Each scene shows the same named points in several views. A view is turned or mirrored, and shifted as a whole, has a little noise and may leave points out.
In the rows, zero is written as 128.

Scene 1
View 1
(90): [130 167 122 156 193 106  95 130 138 115 115 149 180 104 131 160 188 185
 112 101  82 140 141 109  80 126 154 154  66]
(95): [149 159 104 162 170 109 117 139 135 108  90 165 172 121 110 149 147 153
  87  21  87 135 130 127 101 124 120 138 114]
(200): [118 144 109 143 172 114 103 114 156 109 103 154 204 152 104 163 157 161
 110  55 102 113 143 102  95 129 133 142  89]
(37): [ 82 102 123 127 167 122  80  72 197 109 106 151 236 188 118 187 143 174
 144  98 113  89 163  81  80 145 146 151  73]
(131): [112 176  92 136 175 125 102 144 144 149 131 156 177 114  77 136 187 132
 107  15  91 127 140 132 127 111 111 130 136]
(196): [168 129 117 179 180 100 124 130 138  95  59 169 159 112 148 169 118 181
  89  59  88 142 137 126  77 136 127 158  91]
(96): [156 102 119 170 166 119 102 122 178 132  67 186 139 101 164 157  91 161
 106  28  72 144 144 162  97 140 104 149 159]
(170): [125 171 111 155 172 107  99 143 136 128 114 163 173 106 118 139 169 159
  98  42  80 134 135 130 104 129 129 142 114]
(73): [168 165 108 168 195 104 130 138 118  92  83 150 170 113 114 167 171 176
  88  71  93 145 132 107  79 114 139 149  60]
(84): [130 147 113 140 177 125  91 112 169 117 113 156 188 133 113 161 168 155
 117  55  85 130 138 118  98 120 136 134 105]
(189): [155 150 111 162 161 111 106 133 151 104  88 175 169 123 128 146 131 150
  88  11  75 138 124 139 102 131 122 131 132]
(52): [169 170 115 174 205 111 108 163 126 146 102 163 113  38 149 145 176 176
  98  73  60 177 139 159  95 113 124 155 115]
(41): [119 144 103 154 174 107 118 132 136 121  92 158 186 132 105 158 149 164
 101  49 105 115 147 113  98 132 119 153  98]
(24): [110 173 108 177 154  70 131 154  92  92  78 168 206 145 108 138 137 174
  67  27 108  99 131 102  93 159 128 160  83]
(4): [136 121 112 138 169 133  91  98 191 113 100 161 190 149 116 170 140 148
 123  42  89 127 141 121  98 122 127 130 118]
(9): [124 122 120 122 187 147  70  83 210 126 126 147 194 141 120 182 176 159
 149  94  83 134 151 111  90 110 146 131  96]
View 2
(9): [124 148 105 203 117 176 134 135 114 137  95 139 122 104 121 150 145 123
  76 178 133 159 145 162 125 169 125  64 140]
(96): [169  54 161 190 134 150 122 120 119 159 106 135 147 141 121 140 107 140
 124 128 103 109 185  95 111 116 129 148 157]
(131): [150 113  95 118 140 163 122 118  88 191  63 132 114 134 128  74 145  95
  87 163 130 141 175 133 111 141 129 115  73]
(170): [142 107 121 159 129 156 116 123  92 165  67 129 127 133 132 113 136  97
 106 146 126 113 186 118 143 136 133 106  69]
(90): [113 144 122 195 116 155 109 134 109 137  76 136 116 108 122 141 142 101
  96 155 124  98 169 130 176 144 135  74  64]
(200): [125 114  97 191 156 163 125 130 110 138  79 121 124 125 126 128 168  74
  95 160 131 122 155 141 126 133 140  88  98]
(37): [ 97 132  77 231 173 177 124 147 125 108  76  94 129 122 122 178 191  92
  77 183 126 150 134 168 116 133 133  53 155]
(189): [161  67 134 180 137 155 134 115  97 155  91 138 142 141 136 116 131  82
 123 129 133 110 180 108 116 135 140 127  98]
(4): [144  99 109 194 142 168 139 125 111 144  98 134 132 126 127 132 148  98
  97 156 131 143 154 141 102 147 133  99 139]
(41): [129 103 107 176 161 153 114 128 115 150  78 123 118 128 120 116 160  82
  99 153 118 102 162 126 130 115 140 108  89]
(24): [124  76 102 185 185 147 108 128 102 137  54  98 132 150 135 121 178  37
 122 133 125  71 178 107 144  94 153 110  46]
(73): [126 119 128 201 129 142 120 124 120 134 100 156 110 104 117 118 148  63
 110 138 126  66 157 119 169 131 151  99  49]
(196): [138  80 148 218 140 141 118 125 128 130 107 143 131 120 117 143 134  88
 125 127 111  67 167 102 151 113 148 121 101]
(95): [150  84 123 172 142 152 127 117 103 157  88 140 128 132 129 104 141  74
 115 135 129  99 172 114 127 129 143 121  79]
(84): [136 118 110 184 130 165 129 126 104 148  85 135 126 122 128 126 146  94
  96 157 134 132 162 139 127 150 134  89 102]
View 3
(4): [139 132  99 133 112 129 149 159 153 148 145 125 153 173 157 135 140 149
 112 144 149 121 152 148 146 181 142 133 131]
(9): [146 138  83 135 108 108 134 145 172 153 147 104 128 188 158  98 122 141
  80 132 159 139 143 159 189 172 168 123 110]
(41): [113 135 129 144 117 143 127 185 151 177 141 119 174 161 137 153 114 139
 143 130 123 125 159 130 140 168 172 151 127]
(37): [129 142  80 133 127  87 153 207 190 185 154  92 158 163 192 130 158 141
 109 165 173 118 133 137 207 190 194 110  94]
(196): [ 97 140 119 159  88 141 123 158 119 147 134 130 153 130 145 165 106 189
 176 150  95 143 155 141 159 166 150 155 142]
(131): [140 126 141 127 132 162 121 164 148 173 133 135 178 204 110 135 107  93
 105  94 142 127 169 140  95 157 154 158 135]
(90): [101 148 113 147 106 129  96 159 144 173 132 116 130 161 132 124  90 142
 131 118 124 167 151 150 175 141 202 151 114]
(170): [116 138 133 135 119 148 111 164 126 168 122 141 162 173 124 145 103 120
 136 111 130 153 158 148 128 150 162 157 134]
(96): [143 128 131 149  88 131 145 141  98 127 122 151 186 164 149 167 116 167
 160 149 115 146 140 152 157 193  71 144 156]
(52): [116 138 152 162  80 155  83 114  99 143 115 141 150 176  96 132  45 150
 149  92  85 186 154 157 153 142 133 175 145]
(73): [ 84 142 117 157  98 157 104 159 145 163 143 115 129 138 123 144  91 174
 153 125  95 141 172 138 140 141 203 165 130]
(24): [ 76 144 139 139 134 154 117 222 131 196 128 137 180 127 140 190 130 135
 187 139 120 129 165 123 117 150 202 162 133]
(95): [111 133 128 140 114 159 126 163 129 156 133 140 161 157 128 158 116 145
 147 126 119 130 168 141 108 157 155 160 146]
(84): [127 137 106 134 115 134 128 159 151 160 138 124 144 173 143 130 122 135
 113 126 143 136 156 151 145 161 167 142 126]
(200): [113 138 108 136 122 133 132 185 162 175 144 115 155 160 150 142 130 138
 126 137 141 124 158 137 147 166 187 141 120]
View 4
(196): [153  99 184 146 128 140 124 150 128 145 104 129 108 128 152 145 100 119
  94  50  75 100 154  92 124 113 160 132 123]
(41): [120  93 155 142 107 163 131 161 124 124  95 154  98 151 130 139 136 110
 130  97  87 107 138 118 132 117 136 137 136]
(200): [119 112 146 141 113 168 137 145 120 116 106 165 103 125 111 136 134 117
 141 106  89 111 127 119 120 113 125 148 140]
(24): [138  95 170 173 129 147 111 144 130 129  88 166  83 173 127 104 158  84
 115  82  76  87 157 116 178 107 140 159 171]
(90): [128  94 178 128 119 184 149 147 130  95 134 137  84 117 112 112 114 121
 130  88  66  94 119  85 111 143 129 110 141]
(37): [134 153 114 105 114 188 172 118  84 114 120 210  91  81  92 144 132 133
 153 121  88  95 144 149  94  90 121 157 120]
(170): [122  73 168 153 123 188 122 177 155 111 101 136 107 154 130 128 130  98
 144  86  74 117 116  99 116 123 137 125 140]
(84): [117 101 152 142 117 182 135 157 136 112 110 150 116 119 115 143 121 120
 148 100  87 124 110 108  98 117 127 137 130]
(189): [135  87 165 172 136 164 103 170 158 138  85 135 136 144 144 151 117 101
 131  67  84 132 122 101 114  99 148 151 133]
(96): [159  85 158 142 137 180 120 191 149 160  76 134 141 136 173 183  94 107
 127  45  75 129 145 116  79  81 175 132  87]
(73): [122  94 192 150 111 134 126 141 127 114 123 117  94 131 126 120 114 127
 100  79  81  99 128  77 142 150 133 123 150]
(52): [132  40 209 138 120 185 129 200 168 111 114  82 104 156 160 133  92 110
 116  50  57 113 116  60  99 155 157  77 116]
(9): [114 121 135 110 109 200 162 147 118 102 129 160 117  80 101 155 105 144
 161 112  89 125 103 113  62 118 120 127 110]
View 5
(4): [145 144 149 115 129 110 133 129 105 150 120 164 147 107 114 138 100 120
 128 111 135  99 105 139 171 185 177  93  74]
(90): [137 154 186 147  77 117 116 137 132  88  96 168 154 136  88 143  84 150
 153 127 145 105  54 133 155 200 134 120  82]
(52): [ 83 137 141 204  69 143 117 123 113  48  82 188 142 166 105 157 149 100
 169 111 119 103  65 125 166 177 123 139  59]
(41): [114 134 192 129  92 109 136 134 121 141 115 165 131 126  90 154 102 124
 157 131 132 123 108 147 166 206 160 119  80]
(131): [129 103 157 133 111  97 159 125  89 101  86 183 110 133  64 191 116 105
 179 115 149 108 125 117 166 210 181 103  76]
(73): [108 143 196 156  82 115 123 141 127 112 106 154 125 132 101 151 123 131
 155 150 127 113  33 163 160 220 123 126  88]
(84): [146 139 162 127 111 108 131 132 109 121 105 168 141 118  95 148  94 128
 142 117 143  98  86 131 166 196 165 101  79]
(200): [141 141 190 114 104 102 134 137 121 145 115 160 137 114  91 146  84 137
 146 130 142 111  94 144 164 206 166 106  86]
(96): [ 84 146 131 164 104 147 115 122 104 148 124 180 142 131 142 116 137  79
 130  93  95 101 134 138 194 150 172 130  50]
(95): [103 123 177 152  98 117 134 134 100 133 103 169 103 126  97 149 129 100
 159 128 120 101  87 145 181 205 165 128  79]
(189): [107 125 161 152 108 124 127 131  92 144 105 172 101 119 108 134 127  92
 148 116 114  88  94 142 192 191 179 128  76]
(37): [178 172 197  74 113 100 122 139 146 174 138 152 188  98 102 120  32 173
 116 119 154 117 115 143 155 187 172  87  84]
View 6
(9): [140  88 115 167 188 135 181 116 114 146 139 109 173 217  86 174 185 178
 157 154 119 122  99 156 110 136  91 161 153]
(196): [ 87 126 151 125 142 107 148 120  80 118 151 146 110 181 137 155 175 174
 130 151 152 100 140 137  97 118 148  86 119]
(170): [128  98 126 114 125 124 152 139 101 107 163 157 165 172 114 168 156 162
 160 108 162 101 106 165 126 119 117 105 132]
(4): [100 106 119 138 181 124 188 133 121 135 132 137 151 187 110 182 156 178
 159 143 138 106  98 135 112 116 110 142 150]
(24): [ 80 106 150  98 115 112 141 143  77 139 191 167 119 130 163 186 143 180
 149  77 126  99  93 158  95 136 120  65 137]
(90): [146  90 133 142 134 126 132 116  75 130 178 128 157 198 104 161 193 167
 139 122 131 113 115 181 105 142 114 105 132]
(95): [ 93 109 124 111 141 118 146 146  97 114 155 164 142 167 117 173 147 168
 152 114 165  88 102 146 117 110 134  99 136]
(96): [ 94 139 148 114 145 111 206 122 130  88 111 159 135 178 144 150 152 169
 161 174 184 105 154 112 123  94 136 116 112]
(131): [122  91 104 111 134 137 147 156 116 105 148 166 195 175  90 173 124 175
 187  86 172  93  80 155 145 119 102 118 150]
(73): [101 103 131 132 139 116 101 129  57 129 175 143 129 191 102 160 179 173
 125 119 144  92 112 162  99 131 146  81 134]
(189): [ 93 114 125 108 147 113 173 146 112 107 148 167 135 162 127 179 150 156
 148 130 174  88 109 141 120  94 137 110 132]
(37): [109  92 142 165 191 130 203 107 110 185 153 102 146 186 136 192 175 205
 163 135  66 140  88 145  80 165  68 148 162]
(52): [152 114 135 119  99 122 117 122  82  66 152 155 168 209  93 122 181 152
 145 142 203  96 158 166 138 109 149  85 101]
(200): [103  96 127 135 160 125 159 132  97 147 161 138 149 175 119 184 157 184
 157 111 120 109  88 152 102 138 103 118 152]

Which points are out of place in each view (at most two, in the order of its rows)? Write - if all are in place.
view 1 => (90)
view 2 => (131)
view 3 => (37)
view 4 => (96)
view 5 => (95)
view 6 => -
